Each scene shows the same named points in several views. A view is turned or mirrored, shifted and resized as a whole, has a little noise and may leave points out.
(in the rows, 128 means zero)

Scene 1
View 1
J947: [118 174 151 118  78 114 139 112 125 103  97 106 162 164  68 175  67 165
 115 140 123 131 177 141 109 134 132 142  96 233  51 194 143 151  81 106
 146 178 100  97 105 104 136  84 102 121 116 189 209 114  99]
J334: [122 163 155 135  87 100 141 116 117 107 101 124 149 147  90 151  87 127
 107 130 122 116 132 149  91 154 130 142 114 172  90 183 135 176  97 120
 115 143 110 108 105 117 140 103 104 125 118 153 174 120 110]
J134: [113 166 172 155 100  85 153 122 107 103  90 135 151 130 106 135  98 108
  99 129 119 104 108 145  85 180 124 152 126 122 109 185 126 201  92 133
 103 119 116 120  93 133 145 127 101 125 127 146 151 134 119]
J459: [123 194 140 152  99 103 143 102 125 127  94 131 182 145 106 124  99 116
 106 124 131 107 114 152  75 185  95 165 134 169  93 209 154 184 104 141
 107 146 119 105  83 139 128 113  88 136 106 138 157 122 106]
J963: [117 160 165 146  93  89 146 119 107 100  94 132 147 136  96 149  92 117
 104 131 120 110 120 147  90 163 132 145 118 143 101 181 125 189  92 125
 112 128 113 114  99 124 147 115 105 122 126 149 163 130 117]
J535: [129 175 145 148  96  99 140 108 121 122 101 137 162 138 111 125 103 104
 107 121 126 105 104 157  73 176 109 151 132 147 108 195 145 190 113 137
  96 129 120 112  92 136 133 111  96 133 114 127 149 122 110]
J383: [126 136 170 140  90  86 143 129 102  93 101 138 123 132 101 149  98 108
 102 129 112 111 112 154  91 151 151 129 114 121 115 163 117 192  98 119
 103 113 118 117 111 116 155 111 114 119 133 138 155 134 121]
J883: [155 136 133 133  79 105 124 115 125 123 127 145 121 139 108 132 106  96
 109 117 119 115  92 171  72 142 134 119 125 149 122 169 142 173 137 120
  85 120 125 110 121 117 143  89 109 134 116 103 148 117 107]
J594: [134 155 145 129  82 107 134 114 120 112 110 125 144 148  91 151  89 128
 110 126 120 122 134 154  90 142 129 134 113 182  90 180 141 165 107 114
 116 144 113 105 109 114 141  90 107 127 117 146 175 117 106]
J674: [170 105 129 120  69 107 115 122 127 116 143 149  91 138 106 142 109  95
 109 113 113 122  88 179  72 118 154  96 116 149 130 148 134 165 151 104
  83 109 127 109 139 102 150  72 120 132 120  89 151 114 107]
J265: [142 126 159 144  88  87 134 127 108 104 117 151 114 123 111 131 111  86
 100 121 115 108  82 165  73 155 145 121 127 104 137 158 120 197 122 121
  81  95 125 123 114 122 153 108 115 127 128 107 138 131 119]
J399: [134 146 153 139  85  94 139 119 113 105 109 135 130 137  98 145  98 109
 104 125 119 115 112 158  84 150 141 128 117 144 110 170 128 181 109 118
 104 122 117 113 111 117 147 101 108 129 123 132 159 125 114]
J629: [123 143 171 157  99  75 149 129  97  99  97 150 129 120 117 127 110  87
  96 123 115  98  83 155  76 175 136 139 129  87 134 168 115 210 105 134
  88  98 123 125 101 133 153 129 105 124 133 120 133 138 125]
J855: [154  86 152 102  58 107 122 136 113  85 133 129  77 145  73 184  84 130
 113 130 105 139 141 164 105  85 191  82  85 178  97 132 114 151 115  79
 117 130 111 110 150  75 163  62 134 114 135 138 192 114 111]
J454: [108 138 186 129  85  84 152 135  99  74  90 120 125 139  77 177  77 140
 104 142 110 121 151 140 112 134 164 129  94 151  85 161 104 181  69 105
 134 137 103 116 114 103 160 107 117 107 142 180 186 131 121]
J16: [131 144 160 155  95  84 142 123 106 110 104 148 130 124 118 128 109  88
 100 120 115 102  85 158  74 171 133 137 131  98 133 172 122 204 113 132
  85 100 125 122 105 130 146 121 109 129 128 116 135 134 120]
J128: [132 159 140 125  82 111 132 110 124 114 109 123 147 152  84 156  86 131
 112 128 122 122 139 154  93 140 131 134 110 197  81 184 142 161 104 112
 119 151 111 103 111 112 136  85 103 128 114 148 180 115 104]
J522: [145 134 146 128  78 101 129 122 119 109 120 134 121 143  97 148  98 113
 109 125 117 121 113 162  84 136 144 119 113 158 108 163 134 171 119 112
  99 127 119 109 119 108 148  87 113 126 120 123 163 118 109]
J449: [118 123 183 126  79  88 145 138  98  72 101 123 108 139  76 180  77 137
 107 138 106 124 147 146 111 124 175 119  92 149  90 150 103 180  79  98
 130 132 107 117 121  94 164 102 122 108 144 170 186 127 121]
J389: [126 160 153 136  87 101 138 116 118 108 103 128 149 146  91 148  91 126
 108 128 121 116 127 151  91 152 130 138 114 171  91 181 134 176  99 121
 111 141 112 108 104 117 141 101 104 125 119 148 172 120 109]
J20: [106 188 161 143  94  98 151 110 116 109  85 120 176 148  90 150  82 137
 107 133 126 113 145 139  96 169 114 162 116 182  73 202 140 179  79 128
 127 156 107 107  88 125 136 112  95 124 117 172 181 124 108]
View 2
J674: [113 107 116 106  95 128 125 171 153 125 163 131 133 124 150 135 144 105
 119 152 111 122 137 134 115 114 117 133 136 129 134 138  82 125 144 113
 143 111 166 137 131 131  91  95 112  98 141 163  95  91 139]
J134: [128 133 132 120  99 147 115 151 122 131 137 134 125  87 131 137 152 132
 139 126 144 143 143 118 137 111  95 139 153 118 134 135 114 120 118 139
  95  96 131 133 126 134 143 131 129 111 146 154 117 136 114]
J399: [129 124 128 118  99 139 118 150 136 126 148 130 125 104 134 136 145 120
 129 137 132 134 135 122 131 115 105 129 145 123 129 133  97 124 123 127
 110 104 144 132 125 134 118 118 121 112 140 153 106 117 125]
J629: [113 141 128 112  99 140 113 167 122 144 131 141 122  91 150 138 147 134
 139 131 131 146 150 124 124 100 102 158 148 128 144 139 115 120 136 137
 110 100 135 142 139 131 146 120 126  96 152 167 123 136 125]
J535: [120 118 123 118  99 145 119 166 135 119 154 131 144  89 128 131 165 131
 139 132 145 135 145 109 139 122  94 133 152 109 135 139 115 115 111 137
 105  93 133 130 120 132 130 139 126 107 147 153 107 125 115]
J334: [140 120 134 124  99 146 118 136 133 113 153 124 126  99 121 136 148 118
 130 131 142 132 129 118 141 124  99 114 149 117 119 131  95 123 109 129
  95 103 140 126 115 138 118 127 122 123 134 141 103 120 113]
J128: [141 110 131 125  97 142 120 133 142 105 163 120 132 104 116 134 149 110
 125 136 141 125 123 118 143 130 101 103 146 115 114 130  88 124 106 125
 102 104 146 124 108 138 102 126 120 127 130 136  95 109 115]
J389: [138 120 132 123  98 145 119 137 133 115 152 124 127  99 122 136 149 117
 129 133 142 132 129 120 140 122  98 116 149 117 122 131  96 124 111 129
  99 103 141 128 116 138 117 127 123 121 135 142 102 119 114]
J459: [126 113 126 123  98 150 117 159 135 110 159 128 149  81 119 128 170 134
 139 127 156 133 143 103 151 129  88 122 155 104 130 139 118 112  99 139
  97  88 126 129 111 134 129 151 128 114 144 147 105 129 107]
J449: [156 139 144 124  98 141 115 106 122 127 133 125  93 113 130 146 117 103
 122 135 128 138 114 140 134 107 110 117 143 140 112 122  77 140 127 122
  92 119 150 129 125 141 117 100 119 130 126 142 109 119 119]
J20: [147 122 138 131 100 152 114 126 126 108 149 122 129  86 107 133 155 124
 134 123 157 137 127 112 154 127  91 109 154 110 115 130 104 122  93 138
  80  98 129 121 107 140 128 142 128 131 133 133 105 129 100]
J522: [129 117 126 116  97 137 121 150 141 120 156 127 128 111 135 138 143 112
 125 142 127 129 132 127 129 116 108 124 143 125 126 132  90 124 125 121
 117 109 152 131 123 134 105 111 119 111 137 150  99 106 125]
J16: [111 132 123 112 101 138 117 171 128 139 137 139 128  94 146 134 153 132
 139 135 131 141 149 122 124 105 102 151 147 124 144 140 113 119 133 133
 114  99 138 140 136 130 138 120 124  97 152 165 117 129 126]
J963: [138 129 135 124 100 145 115 134 127 122 142 127 119  98 126 137 145 120
 131 130 141 139 130 122 139 115 100 124 150 123 123 129  99 126 115 131
  95 104 138 130 121 138 129 125 124 120 136 147 110 126 113]
J265: [112 130 124 110  98 134 118 169 133 139 142 138 125 105 153 139 145 124
 132 140 123 136 145 128 118 103 109 151 144 131 143 138 103 122 142 128
 124 105 146 140 138 131 126 108 120  96 149 167 113 119 133]
J855: [147 116 133 118  95 130 122 116 144 119 154 119  99 138 138 146 114  87
 108 149 109 124 109 148 119 113 123 108 134 141 110 122  57 142 139 106
 119 127 171 128 123 139  81  80 110 126 122 144  92  89 134]
J883: [115 110 118 112  97 134 122 172 146 121 163 130 141 108 142 133 155 117
 127 143 125 124 141 122 125 119 108 132 142 122 135 140  97 118 131 122
 129 103 151 134 126 132 106 114 116 102 144 160  99 104 129]
View 3
J16: [115 124 119 124 134 112 151 133 104 113 142 128 125 100 140 144  99 124
 100 114 143 155 136 117 157 138 129 142 107 119  94 133 157 111 133 114
 119 133 120 116 148 107 131 136 164 110 141 124 136 101 104]
J449: [120 116 133 136 162 134 124 111 133 120 115 129 129 108 137 132 103 125
 106 102 129 127 120 121 170  91 118 109 129 100 135 117 110 121 123 101
 132 132 124 106 119 135 139 159 121 141 147 137 126 123 150]
J883: [105 130 123 141 142 114 143 147 111 107 144 149 124 104 124 136 104 117
  88 134 130 136 144 131 162 131 111 126 118 122  74 124 143 129 132 124
 118 141 124 117 153 123 131 138 137 104 125 139 144  95 122]
J265: [113 128 121 127 140 113 152 132 109 116 140 131 126 103 126 142  98 128
 100 128 140 144 131 115 161 135 126 137 104 119  90 124 150 118 133 116
 117 140 120 117 140 115 121 137 158 114 142 136 136 101 104]
J674: [104 136 130 143 151 116 146 146 117 114 138 149 127 111  99 134  98 126
  91 156 125 119 135 128 166 129 106 120 112 126  65 110 134 140 130 127
 115 149 125 117 142 131 112 139 130 112 131 155 147  92 120]
J383: [117 121 125 129 148 120 140 124 117 116 131 129 126 102 138 139 102 124
 102 108 137 144 128 119 162 118 125 126 115 110 111 125 138 115 129 107
 124 133 121 110 137 119 134 146 146 121 142 131 131 111 124]
J389: [111 118 127 140 145 124 126 135 115 102 138 145 125  99 154 136 111 107
  91  99 130 143 144 133 161 108 114 115 133 106 111 134 133 124 128 114
 129 127 126 111 149 122 155 144 129 114 127 124 136 113 146]
J459: [110 117 118 138 129 114 130 146 102  88 155 149 123  92 176 141 116  95
  82  89 135 163 158 140 154 123 117 128 136 109 100 148 152 117 132 120
 126 123 125 114 171 108 173 135 143  96 113 110 140 107 138]
J947: [109 111 134 154 156 136 100 134 130  94 131 159 128 102 168 127 119  92
  84  84 115 132 151 150 166  79 100  91 161  92 130 132 106 134 125 111
 140 122 133 105 148 137 180 155  96 120 116 126 134 123 188]
J522: [108 126 128 141 149 121 134 137 120 110 135 145 126 103 128 134 105 116
  93 124 128 132 139 130 164 117 112 118 125 113  93 121 130 130 129 116
 123 137 125 113 144 128 136 143 128 115 130 139 139 104 137]
J399: [112 124 125 137 145 120 137 133 114 107 137 141 125 102 140 138 105 116
  95 113 134 141 138 126 162 120 118 123 122 111 100 127 137 123 129 115
 124 132 125 112 146 120 141 143 138 115 131 131 137 107 129]
J128: [108 119 130 148 148 125 118 140 120  99 139 155 127 102 150 132 113 102
  85 106 121 134 149 141 163 103 105 106 142 106 103 129 124 132 127 118
 131 131 129 110 151 130 160 146 116 114 119 131 140 110 159]
J134: [118 118 120 127 135 118 137 127 106 103 141 130 125  94 168 144 108 113
  96  85 143 163 139 124 155 121 128 135 122 106 120 142 151 108 133 108
 127 123 122 110 151 105 156 142 154 113 133 112 129 113 124]
J454: [122 112 131 134 158 134 120 112 128 118 118 128 128 103 150 136 106 120
 107  91 130 134 122 123 167  90 120 111 130  96 144 125 114 117 125  97
 135 127 123 106 123 131 146 159 124 138 146 130 125 125 152]
J855: [112 127 141 148 172 135 124 126 140 125 115 145 129 115  99 125 100 126
 101 142 116 101 123 127 174  94 100  96 127 107 103  99  98 143 123 112
 128 145 125 108 114 151 116 157 101 140 142 162 136 110 156]
J535: [111 122 121 137 131 114 138 143 103  97 150 143 124  96 160 142 110 105
  87 100 136 159 151 133 156 129 120 131 125 114  95 142 154 117 133 119
 123 127 126 115 165 108 157 135 150  99 121 117 138 104 125]
J334: [112 117 127 140 147 124 125 133 117 103 138 145 126  98 156 136 112 106
  90  97 129 142 144 136 162 107 114 115 137 106 113 133 131 124 128 112
 129 128 126 110 149 123 160 147 128 115 126 124 135 112 148]
J594: [109 118 128 146 148 124 125 138 119 102 139 153 127 101 149 134 112 106
  88 107 125 137 146 136 160 107 108 111 137 107 104 129 127 129 128 115
 129 132 128 111 151 128 155 145 120 114 121 131 137 108 151]
View 4
J883: [123 152 140  86 127 122 139  87 132  98 130 124 116 140 149 135 134 168
 140 120 160 117 121 116 144 152 120 151 175 139 127 111 122 133 138 127
 141  95 137 118 140 150 151 134 129 114 139 123 130 148 120]
J16: [122 134 166 111 136 121 132  97 135 103 136 140 122 132 172 145 149 151
 149 134 151 107 116 112 129 128 116 134 159 137 107 115 136 122 127 118
 162 116 129 112 147 164 160 143 128 117 113 134 125 140 112]
J963: [138 119 142 101 122 131 122 111 135 112 118 130 130 120 146 116 147 126
 149 127 153 104 130 127 140 134 118 139 149 134 109 119 137 116 140  97
 144 112 128 117 146 151 145 113 139 144 115 124 132 130 118]
J454: [160 111 113  80 110 118  96 122 141 137  98 119 124 128 146 104 117 104
 149 136 138 102 121 126 158 132 114 150 140 117 117 108 146 103 144  82
 141 119 123 120 150 131 142  98 125 164 109 115 115 129 124]
J947: [157 119  97  64  96 143 114 118 132 122  94 103 131 110  98  70 134 109
 142 106 160 108 153 144 164 156 123 158 148 134 127 125 131 112 160  78
 107  92 132 128 137 125 120  68 158 171 137 100 145 122 130]
J459: [124 125 157 110 123 150 144 105 126  94 127 131 137 106 126 105 176 138
 148 110 172 106 149 134 129 142 123 132 156 153 106 137 127 124 141 104
 135  96 132 120 139 164 140 112 167 133 128 121 156 128 118]
J449: [160 116 107  73 110 110  97 116 140 136 101 115 120 136 150 112 106 109
 145 137 137 105 114 122 162 135 116 157 146 112 122 103 144 106 143  85
 142 117 126 118 150 125 141 101 115 159 115 116 112 133 123]
J383: [138 127 140  96 125 115 118 106 136 117 120 131 120 134 161 130 130 133
 148 134 146 106 115 119 142 132 116 142 152 128 114 109 139 117 136 105
 153 116 127 115 148 148 152 124 124 136 113 126 119 138 117]
J629: [125 126 170 118 136 119 127 102 135 107 134 145 122 130 179 147 150 143
 151 140 149 104 114 113 127 121 117 129 153 134 101 114 141 119 127 113
 166 123 126 111 153 167 162 144 125 122 106 137 122 138 110]
J265: [126 140 152 101 135 112 129  92 136 107 132 135 116 143 173 150 133 158
 145 135 150 110 107 110 136 135 117 142 163 131 114 106 134 126 129 122
 160 113 131 114 148 157 158 145 116 116 121 133 117 146 113]
J128: [141 133 117  76 111 136 128 103 130 110 112 112 125 123 119  98 135 135
 142 110 161 110 139 133 154 156 122 154 160 138 126 121 126 122 151 100
 123  92 135 123 138 139 133  99 146 145 140 111 140 134 126]
J522: [134 143 125  78 118 120 125  96 135 111 119 118 116 138 145 125 124 148
 140 122 154 115 123 120 152 151 120 154 167 134 125 108 127 126 141 112
 138 101 136 120 141 142 146 119 127 130 135 120 126 143 122]
J535: [123 131 160 108 127 140 142 100 128  96 132 135 130 118 139 119 164 148
 148 117 167 108 136 127 131 140 121 133 158 149 110 128 129 126 138 111
 143 102 133 119 141 164 146 124 153 126 126 127 145 134 115]
J389: [139 126 130  88 116 132 126 107 132 111 115 120 126 122 133 107 141 131
 144 119 159 109 134 129 146 145 121 146 155 137 116 122 132 120 145  99
 133 104 131 120 143 145 140 107 145 145 128 116 136 131 123]
J134: [132 115 159 114 127 131 127 108 132 108 125 139 129 117 158 123 158 130
 152 130 156 102 129 124 131 127 118 130 147 137 102 123 141 115 134 100
 153 116 126 115 147 161 150 122 143 136 109 128 135 130 114]
J594: [138 132 123  78 116 133 127 101 132 111 112 116 124 125 126 104 137 138
 142 115 159 112 136 129 151 151 121 153 159 137 123 119 129 122 147 101
 129  97 134 123 140 142 138 104 144 141 137 115 138 136 123]
J855: [157 148  81  44 107  97 100  97 140 134  98  98 103 161 145 122  78 140
 132 127 135 117 105 116 179 159 116 178 168 110 144  88 131 119 146 106
 130  98 134 120 145 112 142 108  99 145 142 113 103 148 128]
J334: [141 124 129  88 116 134 125 107 133 111 113 121 128 120 131 104 144 130
 144 119 159 108 137 131 147 143 120 146 153 137 117 120 132 119 145  97
 133 103 131 121 141 144 138 104 145 146 127 118 138 131 122]
J674: [126 164 123  68 127 106 133  78 134 105 128 116 104 158 156 145 109 177
 134 121 154 121 107 108 155 160 119 164 184 131 139  98 122 135 137 135
 142  93 141 119 143 140 153 140 112 110 148 123 117 155 121]
J399: [138 129 140  95 123 124 125 102 133 112 121 129 124 128 149 120 140 137
 146 125 153 108 125 121 142 138 118 144 155 135 115 116 133 119 138 105
 145 109 130 118 146 151 147 121 135 134 123 124 129 135 119]
J20: [143 110 134  98 112 147 124 118 131 112 110 124 137 103 121  88 158 113
 149 115 163 102 150 139 140 140 122 136 143 143 112 133 135 113 148  86
 129 105 129 123 140 148 134  91 162 156 122 115 148 121 120]
View 5
J454: [150 117 151 135 138 139 139 124 119 102 135  93 136  91 124 133 164 111
  96 177 126 153 109 124 109 135 125 107 127 142 115 143 114 140 128  85
 115 141 146 107 116 102 129 132 154 116  95 109 149 126 142]
J594: [142 117 135 135 144 119 135 132 123 118 137  84 139 103 132 143 149 118
 121 176 118 141 149 116 103 117 123 137 140 122 123 139 105 122 127  93
 116 134 130 131 105 125 123 109 137 132 101 126 145 147 127]
J334: [135 119 134 131 142 122 138 132 126 115 142  81 136  98 127 137 148 115
 115 173 115 137 138 120 104 120 120 127 137 131 125 135 102 121 121  94
 111 132 129 129 106 122 120 108 136 131 103 129 144 146 124]
J134: [121 122 114 126 134 127 146 145 128 112 153  80 125  92 126 131 128 110
 109 148  98 122 115 137 117 120 131 123 127 153 126 120  85 125 109 100
 107 125 128 131 104 126 117 123 129 129 114 135 140 148 128]
J855: [189 109 155 152 158 131 138 126 107 116 107 111 143 112 145 154 169 117
 115 180 143 174 144 118 120 135 152 150 128 119 113 153 128 144 152  83
 131 140 153 108 112 107 137 139 165 118  92  99 153 119 155]
J449: [155 115 149 137 140 139 141 127 117 104 131  96 135  92 125 136 163 112
  98 176 128 156 111 127 113 135 132 113 126 142 114 144 114 141 129  86
 117 139 149 106 113 102 130 136 156 116  96 106 150 125 146]
J399: [142 118 126 135 144 124 145 141 123 118 137  89 131 103 134 142 138 114
 118 154 111 138 134 130 117 122 140 143 129 138 124 131  97 129 123  97
 116 127 133 127 104 127 122 125 138 128 109 127 143 141 134]
J16: [131 120 107 132 143 124 154 156 124 122 143  91 120 101 136 139 117 110
 117 126  94 124 119 146 132 120 155 150 122 156 125 118  82 130 115 106
 113 117 130 132  99 134 118 138 131 129 120 134 137 145 136]
J20: [117 121 135 124 132 122 133 127 131 110 156  70 138  91 117 129 150 116
 108 182 112 126 132 117  91 117  99 108 142 132 126 131  98 117 113  93
 104 136 125 131 105 121 116  95 128 132 101 136 144 154 115]
J947: [140 116 158 132 138 121 123 111 127 108 141  74 151  94 120 135 176 122
 110 213 132 145 152  97  80 119  90 107 150 109 123 149 119 119 128  81
 110 146 131 125 111 110 124  85 141 131  86 122 149 145 117]
J389: [135 118 131 132 142 123 138 133 125 115 143  84 135 100 129 138 147 117
 115 170 114 137 137 121 105 120 123 130 136 131 125 134 100 123 123  95
 112 132 130 130 104 124 120 110 134 130 104 130 144 147 126]
J963: [128 119 125 128 137 127 142 137 126 111 148  83 130  95 126 134 139 113
 108 158 106 131 121 131 112 122 128 123 131 144 124 128  92 126 116  96
 108 129 129 129 106 123 118 120 133 127 109 131 142 143 129]
J629: [127 121 105 131 138 129 156 157 125 119 147  93 116  98 134 136 115 109
 111 126  93 124 109 152 132 122 156 141 119 164 125 117  79 132 111 105
 110 119 132 127 104 132 119 145 131 127 122 134 138 140 138]
J383: [140 117 128 135 142 128 146 141 122 114 139  93 128  98 130 136 140 112
 109 154 112 139 119 134 119 125 140 132 126 145 122 133  97 133 122  95
 114 128 137 121 107 119 124 134 142 125 109 122 144 138 138]
J674: [172 111 123 151 164 118 148 148 112 132 114 107 133 122 155 159 132 118
 138 146 117 152 160 132 132 123 171 186 124 126 121 135 105 134 141  99
 130 123 138 131 100 136 128 137 146 129 113 119 146 134 147]
J535: [122 120 112 129 141 116 143 145 128 122 151  78 128 101 131 138 124 116
 124 150  99 120 141 130 112 112 130 142 135 139 130 120  85 117 113 106
 108 123 121 142  99 139 115 109 123 136 117 142 138 156 121]
J459: [113 123 116 124 136 112 138 140 134 121 157  69 132  99 125 135 128 118
 124 163  99 115 148 124 101 108 114 133 142 133 132 121  84 110 109 102
 106 126 118 146  98 139 112  94 117 140 114 147 138 163 110]
J522: [154 115 130 141 151 121 142 140 119 123 129  95 133 109 140 147 142 116
 121 161 118 145 146 126 119 121 144 154 130 128 123 135 102 129 129  96
 121 129 135 130 104 129 125 123 140 129 107 124 145 139 137]
J128: [143 117 140 136 146 117 132 127 125 118 138  83 142 104 131 142 152 119
 120 183 123 140 153 112  98 117 119 135 143 120 125 139 108 122 128  91
 115 136 129 132 104 124 123 101 136 132 100 127 144 148 124]

In a view up to two points have been moved. Name them for each view, in the order of its rows, or write none.
view 1 => none
view 2 => J963
view 3 => J134
view 4 => J399
view 5 => J454, J383
